Each row is a point on a landscape with many valleys, with its height.
A ball rolls from a point to whichever of its 3 nearest points has the largest drop for the distance, and stops where none of them is lower. Distance is the straight distance between rows; heights are no part of it.
(1163): -18  18   9  22 -16  -6 -11  -2  15  -8  20 -27 -13 -13  -6   3   4  -2  23   0  23  10  11  -5  23   3 -10  15 -15   5   2   4  -2  10  height 4.40
(1377):   2 -24  -1  -7  -1   3  18  13  -3  -1   2  16  -9  -9  -1  -5  27   2  -7  -5  -2   1   5  -3  -2  -9 -18 -17  -8   5  11 -17   5  -8  height 1.63
(453):  -7   2  12   9   5   1 -12  -4   8 -16  19 -17 -26 -31  -2   5  33   6  26   2  15   5  10  -9  23   7 -12   2  11  -1   0   1   7  12  height 4.49
(1265):  -2  -3  18  11   6   2 -15   3   9 -16  20 -14 -25 -29  -3  -1  46  10  21  -2  27   9  13  -8  22   2 -19  -5   9  -7   4   0   7  14  height 4.42
(1046): -11  12   6  11 -10  -5  -5  -4  10  -8  14 -18 -13 -12  -9   4   2   5  19   0   6   6  13   2  17   7  -7  11  -9   2   0   1   7   3  height 2.64
(1164):   8 -19   1   3  -4  -6  11  32 -10  16  -6  20  12   8  10  -4  16   3 -29  -6   7  -3   4   0  -5 -20   0 -10 -13  -9   6  -9  -9   2  height 3.69
(1213):  17  -3 -12 -18  -2   1   0 -20  -3  -6 -13   7   1  17  -6  -4 -22   6  -7   1 -30 -10 -10   3 -15   3   4  -5  19   7   1  -6  17 -23  height 7.83
(838):  10  -7  -8  -2  -9 -12  -5   6  -2  -4  -8   8   7   7  -3  -4  -8  10  -9  -4 -10  -9   7  11  -7  -5   2  -4  -6  -7  -5  -5  10 -12  height 3.40
(155):   4 -31  11  -5   2   9  11  23   2   4   9  11 -13 -10  -3  -9  45   4 -13  -7  20  11   3  -4   6 -12 -27 -16  -6  -1  18 -13  -1  11  height 2.75
(331):   9  -5  -7 -10  -8  -3   2  -8   0  -5  -3   2  -8   2  -9   1  -7   9   4   2 -21  -6   5   5  -3   5  -1  -1   3   6   0  -6  18 -14  height 0.95
(283):   0  -1  16  16 -14  -6 -10  17  15  -6  23 -13 -15  -7  -3  -7  21  12   3  -1  25  12  15   0  21  -5 -19   9 -11  -2  15  -7   1  15  height 3.25
(928):   1 -16   6  -1   6   0  23  41 -10  27  -6  29  21   8  29   4  19  -5 -40  -1  16  -2 -14  -8  -1 -24  13 -15  -2 -12   1  -1 -24   8  height 4.04
(674):  -2   0   1  -2  -1   1  -1 -11   7 -10  14  -8 -22 -15  -8   3   9   7  22   2  -9   2   8  -5  13  10  -6   2   3   6   1  -3  14  -3  height 2.71
(548):   3  21  16 -13   5  29  -8 -53   5  12  -5 -17 -11  17 -10  -1 -46  -3  15   2 -18   0 -31  -1 -13  21  26  24  22  14  -2  13   2   3  height 2.50
(532): -40  28   0  29  11   9  -7 -21  -5  -7  16 -28  -3 -18  -1  14   0 -25  40   5  10   4   7 -22  19  16  -3  15  -7  14   0  23 -26  23  height 1.44
(1159): -17  13   9   7  11   2  -9 -14   5 -15  18 -17 -25 -29  -3  13  23   2  34   3   1   4   7 -14  23  16  -5   6  10   4  -6   8   0   9  height 1.10
(270):   8 -13  -7 -13  -2   1   8  -7  -1  -7   2   5 -15  -3  -8  -2   3   3   7   1 -18  -3   3   0  -2   4  -7  -9   5   8   3 -12  18 -15  height 0.83
(238):  17  -6 -16 -15  -2  -6   0  -9  -8  -5 -15  11   9  16  -2  -5 -16   6  -9   1 -25 -14  -4   8 -16  -2   3 -10  13  -3  -4  -6  13 -19  height 4.91
(121): -39  29  -1  28  -3   9  -6 -19   3   0  12 -33  -2  -9  -1   7 -14 -28  36   4  15   4   8 -13  17  14  -3  15 -16  12  -1  22 -19  16  height 4.60
(50):   3  24 -10  -8   1  -3 -23 -28   7  -7 -17 -17  14  13  -9  -2 -43  -2  10   4 -10   3  -9  16 -14  13  12  18   4  -3 -16  14   9  -7  height 2.68
(1295):  -5   7   1   6 -13  -8  -6  -6   9  -6   7 -14 -12  -6  -9   4  -8   6  17   1  -6   1  10   5   8   7  -1  10 -10   3  -4   0  14  -3  height 2.34
(1386):  25   1 -21  -6  14 -14 -12  -7 -17  -9 -28  12  31  15   4  -4 -19  10 -11   3  -8 -19  -5  15 -17  -3  13 -11  20 -16 -12   8   3 -18  height 0.43
(793):   0 -11  15  10  -9   0  -6  14  11  -6  22  -9 -18 -14  -6  -7  30  13   6  -4  23  14  15  -1  19  -4 -19   4  -5  -6  13  -7   4  14  height 3.88
(322): -17  24   6   0   5  21  -7 -38   3   6   3 -25  -6   6 -11   9 -37 -12  28   9 -15   5 -10  -4  -3  26  17  21   6  12  -6  19  -2  10  height 3.24
(1138):  -2  21  -2 -11  -2   7 -14 -32   7  -2  -6 -16  -1  10 -11   2 -38  -2  12   5 -19   0  -9   7 -10  16  14  16   7   6 -10  12  12  -3  height 3.05
(945): -26  25   3  20  -8   0  -7 -10   9  -3  16 -29 -12 -13  -3   6  -6 -14  33   1  11   7   8  -6  19  12  -4  16 -14   9  -3  13  -5  10  height 4.05
(108):   6 -21   1  -2  -5  -3  11  18   0   2   2  12  -9  -4  -5  -5  20   8 -10  -6   2   2   8   1   1  -8 -13 -10 -10  -2   8 -14   4   0  height 1.78
(171):   7 -18  -4  -4   2  -5  21  27 -15  12 -15  30  16   4  15   2  13  -7 -30  -7   0 -11  -6   1 -13 -19   5 -23  -5  -6   2 -10  -9 -10  height 2.18
(845):   1 -15  13   5   2   2  -4   5   5 -11  17  -6 -23 -23  -6  -4  41  10  14  -5  17   7  13  -5  18   1 -19  -5   3  -3  12  -8  10  10  height 4.29
(563): -11  18   5  17 -18  -9 -13   2  15  -7  14 -22  -6  -5  -5   0 -10  -1  12  -1  14  10  14   2  14   0  -7  12 -19   1   0   2   3   4  height 3.06
(389):   5 -29  18  -9   3  13   4  32   9   8  19   9  -8  -1  -2 -17  45   8 -22  -5  32  21   4  -3  10 -11 -27  -7  -6  -6  23  -9 -11  28  height 5.58
(104):   5 -11  -5  -6  -9  -5   4  -2   3  -5   4   2 -11  -3  -8   0   2   9   7  -1 -14  -1   8   1   2   4  -6  -3  -3   3   1 -10  16 -11  height 0.57
(199):   8 -12  -3   4  14   6  29  28 -18  23 -18  24  30   5  35   8  11 -16 -32   0  20 -13 -20   1 -10 -25  28 -24  11 -19  -8   7 -16  -7  height 6.44
(359):  -8  26  -5  -2  -5  -2 -19 -24   9  -5  -9 -21   5   8  -9   3 -38  -8  16   4  -8   4  -1   9  -7  15  10  15  -6   3 -15  12   8  -5  height 2.48
(247):   9 -16 -19 -13   2   1  28   4 -18   2 -16  30  13   8   9   1   4 -15 -18   0 -21 -13 -10  -1 -26 -11  -5 -30  11   9   6 -11   0 -22  height 2.02
(506):   4 -27   9  -4  -4   2  13  26   0   7   8  17  -3  -2  -3  -9  32   6 -20  -9  13   7   5   0   2 -13 -19 -10 -13  -3  14 -15  -4   7  height 2.31
(356):   1  -8   8   6 -10  -5  -1   6   9  -8  14  -6 -16 -14  -8  -2  19  10  11  -3   5   5  13   2  14   0 -14   1  -8   0   6  -9  10   2  height 4.37
(1421):  12 -15  -1   7  -2  -8   5  32 -14  13  -8  20  20  12  11  -2   7   5 -32  -1  10  -5   6   6  -4 -19   6  -8 -12 -16   0  -2  -9  -2  height 5.59
(758):   5  -6  -9   5  17  10  34  23 -18  24 -23  25  33   0  40  14  11 -22 -26   1  22 -15 -27   2 -13 -24  29 -31  22 -18 -12   7 -14 -13  height 6.32
(384):  -8  25  -7   7  -9  -9 -21 -15  10  -8  -8 -19   8   5  -7   1 -34  -6  11   4   1   2   3  11  -2   7   6  14 -15   1 -13  10   9  -7  height 2.30
(889):   7 -12  13   8 -12  -5  -4  28   9   0  17  -2  -8   0  -3 -11  20  17 -11  -4  21  12  15   3  14 -10 -16   4 -16  -4  14 -12  -4  16  height 0.72
(552):  14 -13 -19  -2  12   0  20   9 -23   9 -26  31  33  10  20   6   3 -12 -22   0  -4 -22 -13   7 -24 -13  18 -30  17 -10  -5   2  -7 -17  height 3.23
(355):   6 -11 -19  -8   8  -1  32  12 -19   8 -19  34  24   7  21   7   5 -22 -25   0 -10 -13 -18  -2 -24 -15   4 -34  13   7   1  -6  -9 -20  height 2.36
(369):   2 -26   9  -7   2   2  17  38  -1  18   5  24   2   1  10  -8  30   0 -34  -7  15   8  -4  -6   1 -19 -12 -12 -14  -4  11 -14 -20  12  height 0.41
(1281):  -5  15   1  -8   0   8  -5 -29   7   2   3 -16 -14   0  -9   6 -25  -2  23   5 -19   0  -5  -5   2  20  10  17   9  10  -7   7  12  -4  height 0.67
(35):   9 -20  13   3  -4  -5   2  39   1  13  10  16   5  12   7 -12  21  12 -36  -2  18  12   8  -3   6 -15 -10  -2 -16  -5  15  -8 -18  19  height 5.81
(1345):   9 -20  11   3  -7  -1   3  26   6   3  13   7  -9  -3  -2 -13  28  12 -15  -5  18  11  12   2   9  -9 -18  -1 -14  -3  17 -14  -5  13  height 2.86
(1390):   8  11  -1 -20  -1   6 -10 -33   7  -2  -9  -8  -5  14  -8  -2 -33   5   5   5 -26  -4 -15   6 -11  15  12  12  18   6  -6   3  15 -10  height 3.41
(1041):  -6  16   9  -8   7  17  -1 -40   4   2   7 -15 -21  -1  -9   9 -24  -4  27   9 -23   2 -12 -10   2  26  19  19  14  16  -5  12   4   5  height 1.48
(17):  16  -4 -14  -5  -2 -16  -6   1  -9  -6 -15  11  15  11   0  -3 -15  10 -13  -1 -13 -13   2  10 -14  -4   8  -8   2 -10  -9  -3  11 -16  height 3.13
(1384):  22  -6 -17   2   7 -13  -7   8 -18  -4 -23  14  31  12   8  -3 -10   7 -18   1   1 -17  -1  15 -14 -11  14  -9   8 -20  -8   5   1 -15  height 1.09
(244):  23 -12 -22   4  23   0   9  10 -27   6 -28  21  38   7  22   5   3  -2 -19   3  13 -24 -12  17 -16 -14  20 -22  21 -23  -9  10  -9 -16  height 4.62
(1193):   2 -23  12  -9   5   5  12  46   3  21  12  22   7  13  16  -8  29   6 -41  -2  21  17  -5 -12   6 -16 -10  -6 -12  -5  16  -6 -31  30  height 4.12
(1092):   8 -15 -14  -9   3  -2  22  14 -16   6 -14  29  13   4  11  -1   8  -8 -20  -4 -10 -12  -4   1 -18 -16  -1 -28   0   1   2 -12   0 -16  height 1.87
(259): -23  22  11   4  22  23  -2 -36  -6   1   9 -21 -14 -10  -7  15 -17 -12  33   9 -15  -1  -7 -26   6  30  19  24  15  18  -2  21 -18  21  height 7.07
(1039): -23  29  -1  12  -9   1 -11 -18   9  -2   1 -28   2   3  -6   5 -31 -16  26   4   2   3   5   1   3  12   5  16 -17   8  -9  15   2   2  height 3.00
(469):   5 -26  17  -2  -2   3   3  31   5   8  16   9  -7   1  -2 -13  36  13 -23  -8  24  15   8  -3   8 -11 -20  -3 -12  -5  18 -11  -9  20  height 4.69
(480):  -2  19   8 -13   5  18  -5 -45   5   7  -1 -16 -14   9  -9   5 -37  -3  18   4 -23   2 -16  -3  -5  22  21  21  16  13  -5  11   8   3  height 2.06
(101):  14  15 -13 -15   2  -7 -22 -24   1 -10 -22  -5  15  17  -5  -5 -36   8  -3   4 -19  -4 -13  17 -17   7  11   8  16  -6 -15   7  13 -15  height 2.89
(59):  14 -10 -14  -5  -4 -11   1   2  -8  -2 -14  11   9  10  -1  -3  -8   8 -12  -2 -16 -12   3   8 -13  -4   2  -9   1  -6  -4  -9  10 -16  height 3.68
(1353): -27  24   8  10  20   9  -8 -25  -3  -9  12 -21 -14 -25  -4  17   4 -11  38   7  -6   4   2 -23  18  27   7  16  10  13  -6  18 -15  21  height 5.69
(1426):   3  -9 -10  -4  10   0  34  20 -18  15 -20  34  27   4  30   9   9 -25 -27  -2   3 -16 -20  -4 -19 -22  13 -34  12   0  -5  -4 -17 -15  height 2.52
(880):   2 -26  -1  -8   3   4  27  25  -6   9  -4  27   1  -4   7  -4  31  -8 -22 -10   5   1  -7  -7  -7 -18 -15 -22  -7   6  11 -19  -8  -3  height 1.52
(1188): -20  17   6  14   3   1  -8 -16   7 -10  17 -20 -18 -20  -5  12   2  -4  35   5  -1   3   6 -10  18  17  -4  15   1   6  -3   9  -1  10  height 2.73
(514):   3 -20  -2  -2   5  -2  26  33 -10  21 -10  33  17   1  21   1  19  -7 -37  -3   9  -5 -11  -6  -8 -21   5 -20  -5  -7   1  -9 -18   0  height 2.65
(735): -38  25   6  17  28  12  -7 -25 -12  -9  10 -23  -5 -25  -6  15   6 -19  36   7  -3   2   4 -30  13  26   5  18  10  16  -3  24 -33  32  height 5.21
(209):  -1   1   0  -3  -5  -3   0 -10   5  -8   8  -6 -17  -7 -10   3  -4   6  18   1 -13  -1   7   1   8  10  -2   4   1   5  -1  -5  17  -7  height 2.54
(1149):  13 -16 -13 -15  -3  -1  12  -6  -8  -5  -5  14  -2   8  -3  -3  -4   3  -6   0 -26  -9  -1  -2 -14  -3  -6 -16  11  10   8 -12  14 -21  height 2.81
(976):  15 -13 -18  -3   7  -9  10  12 -21   5 -21  26  24  12  12   1   0  -3 -21  -3  -9 -21  -5   9 -20 -13  10 -20   8 -11  -4   0  -1 -16  height 4.19
(1176):  13 -12 -13  -9  -2  -6   9   1 -12  -1 -11  18   6  10   0  -3  -3   2 -13  -1 -19 -13   0   5 -17  -7   0 -16   5  -1   1 -10  10 -19  height 2.96
(1418):  -5  14  -2  -2 -10  -5  -8 -13  10  -7   3 -13  -7   1  -9   5 -21   1  16   0 -12   1   5   7   1  12   4  11  -6   5  -6   2  14  -7  height 2.16
(884):  -1 -30   6  -9   6  13  22  23   4   7   4  21  -9 -14   3 -12  47  -5 -19 -10  17  14  -4  -9  -1 -15 -25 -21  -7   2  16 -18  -5   4  height 2.91
(716): -10  27  -1  -3  -2   7 -13 -31   6   0  -5 -21  -1   9 -11   5 -38  -8  20   5 -14   4  -4   4  -5  19  14  19   1   6  -9  14   7   0  height 2.76
(388):   3  -3  15  15 -20  -8 -10  24  13  -3  18 -10  -8   2  -3  -9   6  12 -10  -2  23  12  18   0  17  -9 -14  11 -15  -3  12  -8  -3  15  height 2.35
(1235):  -1 -10   8   2   2   4  -5  -2   7 -12  15  -9 -26 -24  -6   1  35   8  22   0   8   6  13  -5  16   3 -16  -4   8   1   4  -4  11   4  height 4.41
(1021):   3  -5  -2   1 -10  -7  -3   4   6  -4   3  -1  -8  -2  -9   0  -2   9   3  -4  -9  -1   9   7   2   1  -3   2  -6  -1   1  -7  17  -8  height 0.40
(96):   0 -27   6 -10   2   3  25  31  -1  15   1  26   1  -4   9  -7  37  -3 -29  -8  13   8  -5  -6  -1 -16 -16 -17  -9   0  11 -17 -14   6  height 1.37
(1291):   6 -23  20   5   1  11  -5  18  11  -6  21  -3 -17 -16  -3 -13  51  13   0  -3  33  12  10  -4  16  -5 -26  -8   3  -9  16  -7   3  19  height 4.68
(186):   5 -21 -14 -10   1   1  26  11 -12   3  -9  27   8   2   7  -1  13 -12 -16  -2 -12  -7  -6  -4 -17 -11 -10 -27   0   9   7 -16   0 -16  height 1.72
(307):  11 -19   6   6  -6  -8   2  37  -5  13   0  15  12  11   9  -7   9  10 -34   0  15   2   7   1   0 -16  -1  -3 -17 -13   8  -6 -11   9  height 6.37
(220):  10  10   5 -19   0  17  -5 -42   7   2  -1  -7 -15  11  -9  -1 -31   3  11   5 -31  -2 -21  -6  -4  15  16  13  26  15  -3   1  14 -11  height 3.99
(712): -10   7  13  17 -14  -7 -10   9  17  -7  21 -18 -14 -13  -4  -2  12   7  16  -2  22  11  15   0  20   1 -14  13 -10  -1   6  -2   2   9  height 3.92
(700): -22  18  14  20  11   0 -15 -11   7 -14  19 -26 -15 -31  -2  10  26  -2  33   0  17   5   9 -13  28  11  -9  11   8   1  -3  12  -6  20  height 1.86
(1180):   4 -21  15   2  -2   4   2  19   7  -5  17   0 -18 -12  -6  -8  40  10  -2  -4  23   9  13   0  14  -6 -23  -6  -6  -4  17 -12   5  13  height 4.39
(242):  20  15 -18 -11  13 -14 -26 -23  -7 -16 -29   0  25  18  -1  -8 -33  12  -6   6  -9 -10 -15  25 -17   4  12   5  24 -12 -17   9   3 -17  height 2.97
(1356):   6   3  -8 -10  -6  -6  -8 -11   3  -6  -6  -2   0   8  -8   0 -19   7   5   0 -21  -4  -2   8  -6   5   4   4   4   2  -7  -5  17 -15  height 1.59
(404):  10   1  -4  10 -12 -19 -13  13   0  -5  -7   0  10   5   1  -3 -13  10 -14  -1   5  -3  12  11  -2 -11   4   4 -15 -12  -5  -2   6  -9  height 3.26
(658):  13   5  -4 -23  -1   9  -2 -32   3  -4  -4  -5 -10  11  -8  -3 -27   5   4   3 -32  -3 -13   0 -11  10   9   5  24  11  -1  -3  16 -17  height 4.15
(1187):   2   8   0  11 -17 -16 -14  14   7  -8   2 -11   3   6  -2  -4 -13   9  -5  -3   8   3  15   8   5  -8  -2   9 -18  -7  -2  -3   7  -3  height 3.21
(394):  10 -18   3   4   2  -5  11  36 -12  19  -7  23  19  11  20  -1  13   3 -37  -2  11  -4  -2  -1  -5 -21   8 -12 -13 -16   3  -2 -16   7  height 6.69
(1211): -30  27   3  17   3   6  -5 -21   2  -5  12 -24 -10 -14  -4  14  -7 -15  38   6   2   4   6 -14  15  20   2  16  -4  11  -3  18  -9  15  height 4.86
(1047):   7 -23   9  -1  -1  -2  12  39  -1  17   7  22   6   6  10  -9  22   9 -36  -6  15   6   4  -5  -1 -17  -9  -9 -14  -6  13 -10 -17  15  height 4.55
(766): -29  25   7  26   0  -1 -10 -11  10  -8  20 -28 -15 -22  -3   7  11 -12  35   3  20   7  10 -12  26   9  -9  15  -6   8  -1  13 -11  17  height 2.72
(363):   9 -11  13  10 -13  -8  -8  34   5   3  14   2   2   8   1 -12  11  14 -26   0  20  10  15  -1   8 -14 -11   7 -19  -7  13  -8 -10  15  height 2.80
(255): -19  20   6   2  13  13  -5 -28   3  -5  12 -19 -21 -17  -6  14  -2  -5  36   7 -14   3   0 -17  15  27  11  16  12  13  -6  13  -4  13  height 5.51
(1436): -12  21  -3   5  -9  -1  -9 -18   9  -4   2 -21  -3   0  -8   6 -27  -5  22   3  -8   4   4   6   4  14   7  15 -11   5  -8  10   9   0  height 2.38
(1231):  11  26 -10 -15  11  -1 -29 -37   4 -11 -25 -10  21  19 -10  -7 -46   3   1   6 -11   0 -20  21 -19  13  14  18  18  -5 -16  14   3  -8  height 2.88
(533):  -7  19  -2   9 -15 -11 -14  -4  13  -7   1 -18  -2   0  -5   1 -20   0  14  -1   4   5   8   9   5   2   3  12 -17   1  -7   4  11  -4  height 2.13
(1262): -11  22   3  -4   4  16  -5 -35   7   4   4 -19 -13  -3 -10   9 -29  -7  29   7 -16   2  -8  -5   2  24  14  18   9  12  -5  13   5   5  height 1.79
(888): -25  26   2  12   0  11  -5 -28   4   0   7 -24  -6  -3  -9  12 -27 -18  35   7  -5   6   2  -8   5  24   7  20  -4  13  -5  20  -5  11  height 7.12
(326):   8 -13   5   6 -12 -12  -1  25   3   3   4   6   0   4  -1  -7   7  11 -18  -3  10   3  13   5   2 -12  -6  -1 -18  -5   7 -12  -1   3  height 4.11
(440):   9   1  -3 -15  -4   3   2 -22   3  -6  -1  -2 -12   7  -6   0 -16   6   7   3 -29  -4  -3   2  -5   9   2   6  14  10   1  -7  18 -17  height 2.23
(407):   5 -16  -9  -3   8  -1  29  26 -15  17 -16  33  19   3  23   6  12 -14 -29  -4   1 -13 -13  -4 -14 -23   7 -25   1  -2  -2  -7 -16 -10  height 2.41
(961):   1 -23  15 -11   2   2  17  42   3  19   7  25   4   7  10 -10  34   6 -38  -8  18  13  -3 -10   4 -18 -11  -9 -10  -4  12 -13 -24  23  height 2.39
(1098):   8  -1  -5   4 -11 -17  -7   9   2  -4  -4   1   3   5  -5  -3  -9  10  -6  -3   0  -3  11   9  -2  -8  -1   2 -14  -8  -1  -5   9  -8  height 3.27
(994):   7 -32  21  -6   7  18   3  24   9   1  16   6 -14 -13  -1 -17  59   7 -11  -8  33  19   3  -7   7 -11 -32 -14   3  -8  20  -8  -1  22  height 5.00
(1068):  14 -14  -9  -1  -1 -11   6  19 -13   5 -12  20  15   8   6  -1   1   6 -21  -3  -5 -14   4   7 -13 -13   5 -14  -6 -10  -1  -6   0 -12  height 2.59
(472): -21  22   3  14  -7  -3  -9 -11   9  -4  13 -24 -12 -12  -7  10  -8  -8  31   2   5   6   8  -4  15  11  -2  16  -8   6  -5   9   1   7  height 3.44
(723): -32  28  -1  19  -4  11  -6 -23   5   1   7 -29  -1  -5  -6  10 -24 -21  36   7   5   4   6  -9  10  18   4  19 -14  12  -4  22  -9  11  height 6.40
(221):  14  11 -15  -3  -1 -16 -18  -4  -3  -8 -18  -1  17  10  -2  -1 -25  10  -5   2  -7  -8   3  17 -10  -2   8   4   0 -13 -13   3   9 -16  height 2.07
(602):   9 -14  -5   2   7  -4  19  28 -19  19 -14  28  25   7  23   2   9  -3 -32  -3   9 -13  -7   3 -11 -21  14 -20  -1 -15  -4  -1 -11  -6  height 3.10
(1380):  10  24 -14  -9   6 -11 -28 -23   3 -16 -23  -9  21  16  -6  -4 -39   3   1   6  -7  -3  -7  21 -15   7  12  12   7  -8 -21  10   6 -13  height 2.82
(1007):  -2   6   4   9 -17 -12 -11  10  11  -6  10 -12  -4  -1  -4  -3  -6   8   1  -4  10   5  14   5   9  -5  -7  11 -17  -2   0  -4   7   0  height 3.14
(1428):  -3  27  -3 -11   3  10 -20 -40   7   0 -16 -19  10  18 -11  -2 -50  -5  11   7 -12   3 -18  11 -15  18  18  20   7   3 -14  18   5  -2  height 2.87
(47):   4 -19   7  -1   2   1  15  46  -9  23  -1  24  17  10  23  -3  16   3 -42  -1  16   2  -6  -8   0 -22   8  -9  -6 -12   5  -1 -23  14  height 7.17
(205):  20   1 -13 -16  -1  -5  -6 -18  -6  -9 -18   7   8  18  -5  -7 -26   6  -8   3 -28 -10 -10   8 -19   3  10  -5  21  -1  -6  -3  13 -20  height 4.78
(1422):   1 -25  -4 -12   0   4  27  16  -6   5  -3  24  -2  -6   3  -4  28 -10 -16  -5  -2   3  -4  -4  -7 -14 -19 -23  -6  10  10 -17  -3  -9  height 1.57
(913): -19  20   3   5   4   8  -4 -25   5  -4  12 -22 -17 -12  -8  14  -9  -5  34   5 -12   5   3  -7  12  22   5  20   1  11  -5  11   2   7  height 4.38
(165):  13  11  -8 -17   2  -2 -18 -30   4  -6 -18  -5   9  20  -9  -8 -39   7  -1   3 -23  -4 -15  14 -17   9  14  11  19   1 -13   7  11 -12  height 3.01
(650):   9 -18  -9  -8  -4  -8  12  13  -8   2  -5  18   1   4  -1  -2   8   3 -12  -4 -10  -7   4   3  -8  -8  -5 -14  -7  -2   4 -14   8 -14  height 1.85
(577):   4  20   5 -15   4  16 -14 -46   9   6 -11 -15  -3  18 -11  -4 -45   1   9   5 -21   2 -25   7 -15  19  19  21  18   9 -10  14   6  -1  height 2.78
(943):  -1  13  -7   2 -12 -10 -12  -8   7  -7  -3  -9   3   4  -7   0 -22   5   7  -3  -6  -1   8  12  -2   3   2  11  -9  -2  -7   1  13  -9  height 2.04
(927):  -2   6  10  16 -21 -11 -15  14  16  -8  16 -16  -7   1  -5  -6  -3   6   0  -2  19  10  16   2  14  -7  -8  13 -20  -3   6  -4   1   5  height 2.95
(663):   4 -24   2  -4  -2  -1  19  29  -7  13  -1  26   6   1   7  -4  23   1 -27  -8   7  -3  -1  -2  -6 -16  -8 -16 -12  -4   8 -17 -10   0  height 1.80
(978):  -6   6  14  15   1  -2 -11   1  12 -13  22 -20 -21 -24  -3   3  32   7  22   1  25   8  15  -5  24   0 -14   7   3  -1   5  -1   3  17  height 4.53
(271): -46  28   1  27  22   9  -8 -22 -11 -10  11 -27   0 -21  -3  14   8 -23  39   7   8   2   7 -30  17  22  -3  16   0  14  -3  25 -36  32  height 3.33
(1062):  18   2 -15 -12   2 -11 -10 -12  -9  -9 -19   7  15  15  -2  -4 -22  11  -9   2 -21 -13  -5  13 -16   0   9  -6  14  -5  -9  -2  11 -18  height 2.03
(596):   4 -22  -3  -5  -6  -3  15  16  -6   3  -1  18  -3  -1  -2  -4  18   3 -15  -7  -5  -3   6   1  -6 -10 -11 -15  -7   2   7 -17   3  -8  height 1.70
(1094):  16 -11 -18   5  22   8  26  12 -23  16 -27  22  38   2  34   9   9 -17 -20   3  20 -23 -21  14 -16 -17  28 -29  23 -23  -9  11 -12 -16  height 5.62
(1411):   1 -21  -7 -11   3   5  35  23  -8   8  -8  32   9  -4  12  -1  23 -16 -22  -7  -2  -2 -11  -6 -13 -20 -15 -27  -6   7   8 -20  -8 -10  height 1.60
(860):   7  11  -9  -6  -6 -10 -13 -14   4  -8 -10  -5   5  11  -6  -1 -29   6   6   1 -15  -3  -1  12  -8   6   8   8   0  -3 -10   4  13 -14  height 1.94
(390):   0   9   0 -11  -2   4  -2 -26   4  -3   4 -10 -20  -2  -8   6 -14   5  19   4 -23   1  -3  -6   5  17   4  10  11  11  -4   1  15  -7  height 1.30
(1398): -32  25   8  17  16   4 -10 -18  -1 -12  15 -23 -13 -28  -3  15  15 -13  39   5   7   6   4 -20  24  21  -1  12   7   9  -5  18 -14  22  height 3.60
(665):   9  18  -4 -18   1   5 -18 -39   5  -2 -15 -12   5  19 -11  -6 -41   2   5   1 -20  -1 -19  13 -17  15  17  16  18   3 -11  10  11  -8  height 2.99

Where does a ball stop that starts at each point below?
(1291): (889)
(1436): (1021)
(1231): (1021)
(845): (889)
(307): (369)
(1098): (889)
(404): (889)
(165): (1021)
(674): (1021)
(665): (1281)

Call two points neighbours if one is among the 3 nearest of the other. Go from one point of each pair to the other, from neighbour to neighbour, staying as low as possible. Name the highest point that can't be avoided.
(1159), (532): (1398)
(171), (1062): (1176)
(1281), (1386): (440)
(1386), (1021): (221)
(889), (369): (1345)
